A landscape with many valleys, sampled at points; each row gives a point and its height.
A ball rolls from a point to whichever of its 2 nearest points has the largest drop for the distance, and stops where none of them is lower. Distance is the straight distance between rows; heights are no part of it.
<15>: [ 97 120  97 172 113 145  87 141 112 120  76 134 149  71 125 179  54  89
 152 161  90 122 156 192 178 171]  height 563
<828>: [109 139 138 109 162  92 169  80 176 119 153 159 140 119 158 114 175 160
 122 116 167 119 150 120 116  73]  height 641
<687>: [162 119 127 176 132 169  97 139 110 100 116 155 130 127 120 120 129 145
 108 119 121 133 162 144  81 137]  height 234
<399>: [107 110 161 153 121 150  83 178 106  96 100 117 132 109 129 138  71  93
 134 148 117 178 158 120 106 171]  height 346
<36>: [132 145 131 138 100 139 140 126 112 158 140  77 149 121 147 125 159  79
 186 103 130 122 155 127 104 113]  height 294
<464>: [100 108 156  88 109 101 134  99 103 151 144  80 112  67 133 159 119  77
 175 132 144 169 154 136 166 145]  height 252
<915>: [107 118 136 191 101 187  98 185  93 154  53 158 171 188 113 160  84 114
 119 154 120 104 138 102  98 124]  height 146
<641>: [117 146 186  65 126  84 166  75 137 152 163 103 112  73 139 126 167 120
 140 103 144 159 179 122 148 113]  height 515
<349>: [170 188 146 119 155 145 132 193 138 108 127  78 134 141 126 144 190 135
 106  96 132 113 109  44  75 113]  height 666
<920>: [132 135 117 119 155  95 177  96 172 109 163 171 129 170 134 118 168 198
  98  94 172 107 116 101 119  90]  height 670
<291>: [ 99 109 122 134 107  92 116 123 118 157 124 109 148 113 150 157 100  78
 165 153 123 115 129 172 163 142]  height 364
<157>: [135 189 191  73 138 106 189 109 129 162 135 103 124  93 131 102 201 124
 129 103 154 126 131  75 118  97]  height 169
<436>: [111 136 153  75 153  64 181 103 168 138 152 140 119 109 161 101 210 162
 121 100 165 143 144  82 132  74]  height 617
<930>: [151 141  93 113 125 153 143 122 132 112 133 203 155 236  85 132 134 209
  68 101 120 101  98 107 144 137]  height 659
<72>: [117 122 112 130 112 118 110 187 122 144  84 173 145 177 114 116 107 120
  54 191 109 102  93 129 153 156]  height 485
<611>: [118 104 133 143 109 156 109 169  84 129 115 122 137 176 131 127 115 127
 116 141 161 124 118 102 112 141]  height 548
<105>: [138  91 114 184  94 147 105 135  79 161 101 175 159 173  98 166  86 110
 147 140 150 116 147 148 144 128]  height 504
<753>: [109 107 146 108 116 112 126 176 111 131 121 119 102 126 140 115 112 115
 124 163 146 131  92 103 139 146]  height 513
<94>: [155 124 119 151 132 158 114 122 132 116 119 182 151 169  99 126 119 169
  53 113 117 115 134 148  93 148]  height 347
<305>: [134 100 101 112 124  85 132 101 141 129 158 154 127 156 124 112 114 125
  90 134 165 123 110 146 154 123]  height 480
<972>: [115 118 160  86 127  86 172  95 147 139 139 135  78  38 147 119 129 106
 214 116 115 147 118 135 172 120]  height 461
<622>: [145 124  83 188 103 162  96 105 123 135  87 155 167  97 109 149  84 134
  96 125 101  89 164 207 142 130]  height 611
<688>: [153 157  89 139 144 185  94  89 152  93 123  72 184 174 122 137 116 128
 126  75  88 116 159 129  75 104]  height 654
<247>: [123 121 153  93 104 110 145 109 115 159 148  77 124 112 135 138 141  89
 167 119 149 125 140 130 132 114]  height 309
<41>: [138 164 106 175 120 157 117 107 132 146 116  87 168 114 155 114 152  99
 167 113 105  86 159 157 111 102]  height 121
<967>: [140 155 145 125 139 119 138 120 144 119 147 108 133 123 139 112 152 125
 109 104 150 123 120 120  94 120]  height 353
<881>: [124 110 128 139  97 147 103 145 103 164  87 185 156 179 102 141 104 142
  70 166 107 107 119 157 152 154]  height 447
<765>: [131 147 109 159 141 128 133 108 155 116 122 149 153 123 142 102 121 128
  96 130 135  88 114 165 111 116]  height 441
<4>: [120 140 134 190 117 152 108 167  95 135  86 136 144 118 147 115 121  97
 184 160 111  95 112 144 122 129]  height 433
<441>: [121  98 138 129 135 106 113 113 113 113 150 127 101  91 115 138  93 122
 124 147 173 167 141 144 156 155]  height 101
<472>: [125  99 138  83 139  63 175 112 146 148 145 133  92 115 160 105 183 138
 127 131 154 126 101 107 149  91]  height 592
<763>: [158 137 125 154 152 174  96 126 142  83 133 118 139 137 129 109 151 157
  95  87 105 135 163 124  65 116]  height 55
<841>: [132 144 113 126 145 136 135 106 125  98 160 141 149 196 125 110 142 174
  82 112 156 134 105 114 120 145]  height 612
<831>: [147 137 148 135 155 167  90 139 147  88 120  91 112  84 144 110 135 128
 116 108  91 154 172 134  71 129]  height 232
<21>: [146 180  78 183 132 189 122 103 133 140 108 140 189 205 117 140 115 163
 132 104 111  50 115 160 105 100]  height 516
<477>: [119 124 134 112 137 123 135  93 148  95 166 131  98  71 134 114 121 151
  98 123 163 154 157 146 129 133]  height 190
<340>: [141  96 120 166 116 156 104 125 108 109 118 157 124  92 107 154  95 130
 120 136 148 143 155 168 126 163]  height 210
<898>: [126 142 120 142 131 118 143  97 163 128 126 145 126  70 164 106 143 121
 145 124 127  88 144 173 127 104]  height 423
<513>: [104 111 130  85 133  61 157 105 166 149 140 134  81  64 141 110 106  88
 175 166 111 131  77 151 195 125]  height 501
<77>: [ 90 116 159 116 111 115 108 160 126 100 116 115 119  84 136 133  60  74
 150 157 124 166 125 135 150 167]  height 397
<539>: [155 134 121 159 132 150 118 152  98 142 119 141 117 133 139 125 164 116
 172 143 146  89 122 120 117 105]  height 524
<768>: [133 115 140  83 129  86 150 154 123 139 161  97  95 146 146 118 182 151
 103 121 156 141  95  79 133 124]  height 565
<522>: [107 101 100 110 133  82 154  84 164 108 152 157 104  56 132 111 114 123
 115 156 150 141 144 175 172 134]  height 270
<813>: [128 106 126  85 136  74 147 102 154 128 199 115  85 147 127 116 126 163
  80 105 184 169 122 109 145 105]  height 261
<721>: [113  73 142  73 143  62 166  91 143 154 162 108  48  68 134 116 112 130
 147 137 144 190 104 125 167 118]  height 104
<451>: [106  58 120 125 122  75 128 118 113 169 118 132  95 100 136 164  83 107
 181 166 121 136  93 166 186 139]  height 279
<432>: [134  94  93 114 132  92 146 106 132 148 153 190 110 184 100 104 123 168
  59 153 155 131  89 136 164 121]  height 517
<286>: [134  56 130 123 129  86 119 125 105 161 135 134  93 130 137 146 136 124
 170 137 148 130 112 142 152 128]  height 362
<120>: [144 142 116 149 146 161 110  99 156  99 114 114 132  70 134 121 123 114
 126 113 109 118 174 171  90 112]  height 323
<544>: [115 163 200  55 122  83 154 165 136 139 140  99  82  83 142  97 137  96
 135 146 106 180 111  73 161 151]  height 482
<575>: [129 187 128 119 138 173 161  92 144 118 163  86 160 172 123 122 173 152
 147  72 148 122 137  91  78  98]  height 356
<746>: [119 100 135  90 124  81 138 199 113 140 139 105  91 158 131 123 142 133
  92 148 150 150  72  63 149 139]  height 541
<87>: [157 174  79 152 165 203 132  73 170  82 130 114 184 186 112 124 139 168
 149  58  90 100 143 116  74  79]  height 597
<336>: [132 131 127 130 131 139 133 149 102 127 148 121 132 197 121 136 156 162
 118 120 162 116  91  84 110 133]  height 583
<792>: [134 122 153 117 118 130 143 158 135 119 113 136  86  78 148 104 126 111
 160 142 116 112 105 128 122 138]  height 468
<330>: [100  89 140  83 138  56 130 157 135 125 144 142  69 117 130  96 115 104
 138 182 111 187  82 101 185 168]  height 466
<175>: [111  64 127  88 126  87 143 100 112 145 146  99  74  64 129 165  96 103
 178 140 135 172 116 147 188 136]  height 195
<736>: [124 163 103 150 140 158 153  77 139 123 147 120 158 146 144 117 183 158
 166  93 152  96 155 125  95  80]  height 440
<428>: [154  77 116 160 120 113 124 115  94 156 136 159 127 158 115 158 132 131
 154 114 157 120 133 155 128 122]  height 435
<303>: [129 176 151 123 132 140 118 170 142 128  86  70 175 131 146 123 136  74
 132 123 100 106 121 101  86 114]  height 475
<728>: [141 135  73 207 121 183  81 102 119 135  94 115 167 101 122 162  99 125
 139 139  87  89 187 203 109 120]  height 572
<401>: [129 143 120 154 116 201 107 163 113 107 110 140 177 225  91 138  99 185
  80  86 103 130 110  96  83 156]  height 395
<34>: [135 148  96 166 111 182 100 142 111 150  91 138 178 208 119 153 112 140
 115 136 103  65 115 144 104 114]  height 437
<819>: [118 109 103 114 112  60 132 120 147 144 143 130 135 132 149 109 123  90
 125 153 133 118 107 159 172 133]  height 430
<354>: [130 137  96  89 149  90 156 141 148 113 186 138 114 222 108 121 162 196
  58 117 157 143  73  64 155 128]  height 664
<846>: [146 119 132 154 112 191  93 132 104 152  76 182 168 164  81 128 119 159
  51 137  87 118 141 150 112 147]  height 406
<674>: [126 185 145  91 149 116 180 104 150 125 159  99 140 149 131 116 188 145
 116  93 158 113 108  85  93  94]  height 265
<125>: [107 144 101 191 125 171  88 124 121 134  93 105 146  59 132 172  82  99
 186 154  78 110 170 194 130 145]  height 518
<86>: [143  75 117 112 143  88 121 125 118 148 174 155  82 195  97 137 114 185
  67 131 169 161  91 105 153 126]  height 545
<558>: [154 152  93 171 144 213 111 155 126 110 101 112 164 213  97 139 150 170
 112  92  81 113 125  98  58 123]  height 281
<873>: [142 167 165 114 139 172 117 125 136 102 121  84 103  55 139 112 143  93
 173 125  76 146 183 121  94 123]  height 334
<390>: [163 165 127 135 135 152 140 166 123 126 125 103 123 146 135 137 191 117
 158 119 139  86 129  83  83  90]  height 602
<167>: [133 170 108 109 154 125 140 154 138  83 160 115 146 197 122 110 169 183
  54 103 134 141  87  72 120 146]  height 638
<507>: [128 101 108 145 125 101 112 126 127 114 118 196 123  79 121 117  95 111
 131 164 107 123 121 185 185 168]  height 620
<9>: [124 142 206  47 125  87 162 120 132 155 163  97  73  68 138 113 158 124
 143 121 123 180 143  92 164 130]  height 498
<437>: [108  94 149 151 105 140  88 159  83 122 106 160 140 125 104 141  59 126
  90 155 143 169 143 141 138 182]  height 288
<608>: [122 163 175 104 132 119 128 151 140 124 125  81 136 105 143 109 138  92
 120 119 103 142 131 109  87 143]  height 416
<512>: [105 136 126 139 116 160 107 128 118 114 115 114 115  49 128 155  97  86
 215 150  98 139 161 159 145 150]  height 464
<778>: [145 164  76 173 143 178 145  89 142 109 126 151 181 183 125 123 156 171
 145  84 116  74 141 138  90  91]  height 526
<637>: [116 160 203  82 109 115 143 170 130 136 122  94 111  82 146 126 140  80
 175 124  89 157 134  94 118 157]  height 456
<483>: [148 116 111 120 137 142 136 101 119 106 170 179 134 218  93 132 120 214
  83  97 161 141 112 109 141 132]  height 634
<218>: [129 138 170  95 111 128 158 122 148 119 135 122  82  45 154 101 152 116
 175 120 123 137 147 129 125 120]  height 414
<818>: [ 90  95 137  98 119  85 120 143 129 109 137 144  85  83 121 129  64  87
 172 179 115 192 100 127 194 174]  height 436
<805>: [129 150 104 184 124 179  90 188 105 136  52 120 174 187 124 147 115 116
 118 148 100  79 113 107  89 117]  height 320
<40>: [118  95  97 151 107 108  99 122 106 131 100 169 143  82 109 167  65  99
 128 170 128 136 135 194 202 175]  height 595
<408>: [108 112 137 187  97 145 105 193  93 157  63 161 139 144 137 148  81  97
 163 168 113  92 120 135 136 132]  height 326
<402>: [114  72 120  77 143  61 152 107 140 159 174  99  65 134 120 100 118 139
  83 141 162 188  87 112 168 118]  height 194
<620>: [133 155 145 119 112 158 123 101 122 130 131  88 110  41 129 149 141  74
 207 118 108 146 206 144 121 125]  height 404
<585>: [152 154 115 144 162 159  99 153 138  93 106 110 161 174 124 122 161 147
  89 113  93 109 118 113  74 128]  height 49

Call two points neighbours if one is among the 2 nearest of the other. Go from one point of each pair to the other, from neighbour to neighbour, staying as low as possible. Name the highest point that can't be avoided.
<340> / <585>: <687>
<721> / <441>: <120>
<585> / <915>: <105>
<608> / <41>: <765>
<41> / <175>: <247>

For each start below, name the point where the ball stops.
<828>: <218>
<432>: <175>
<87>: <915>
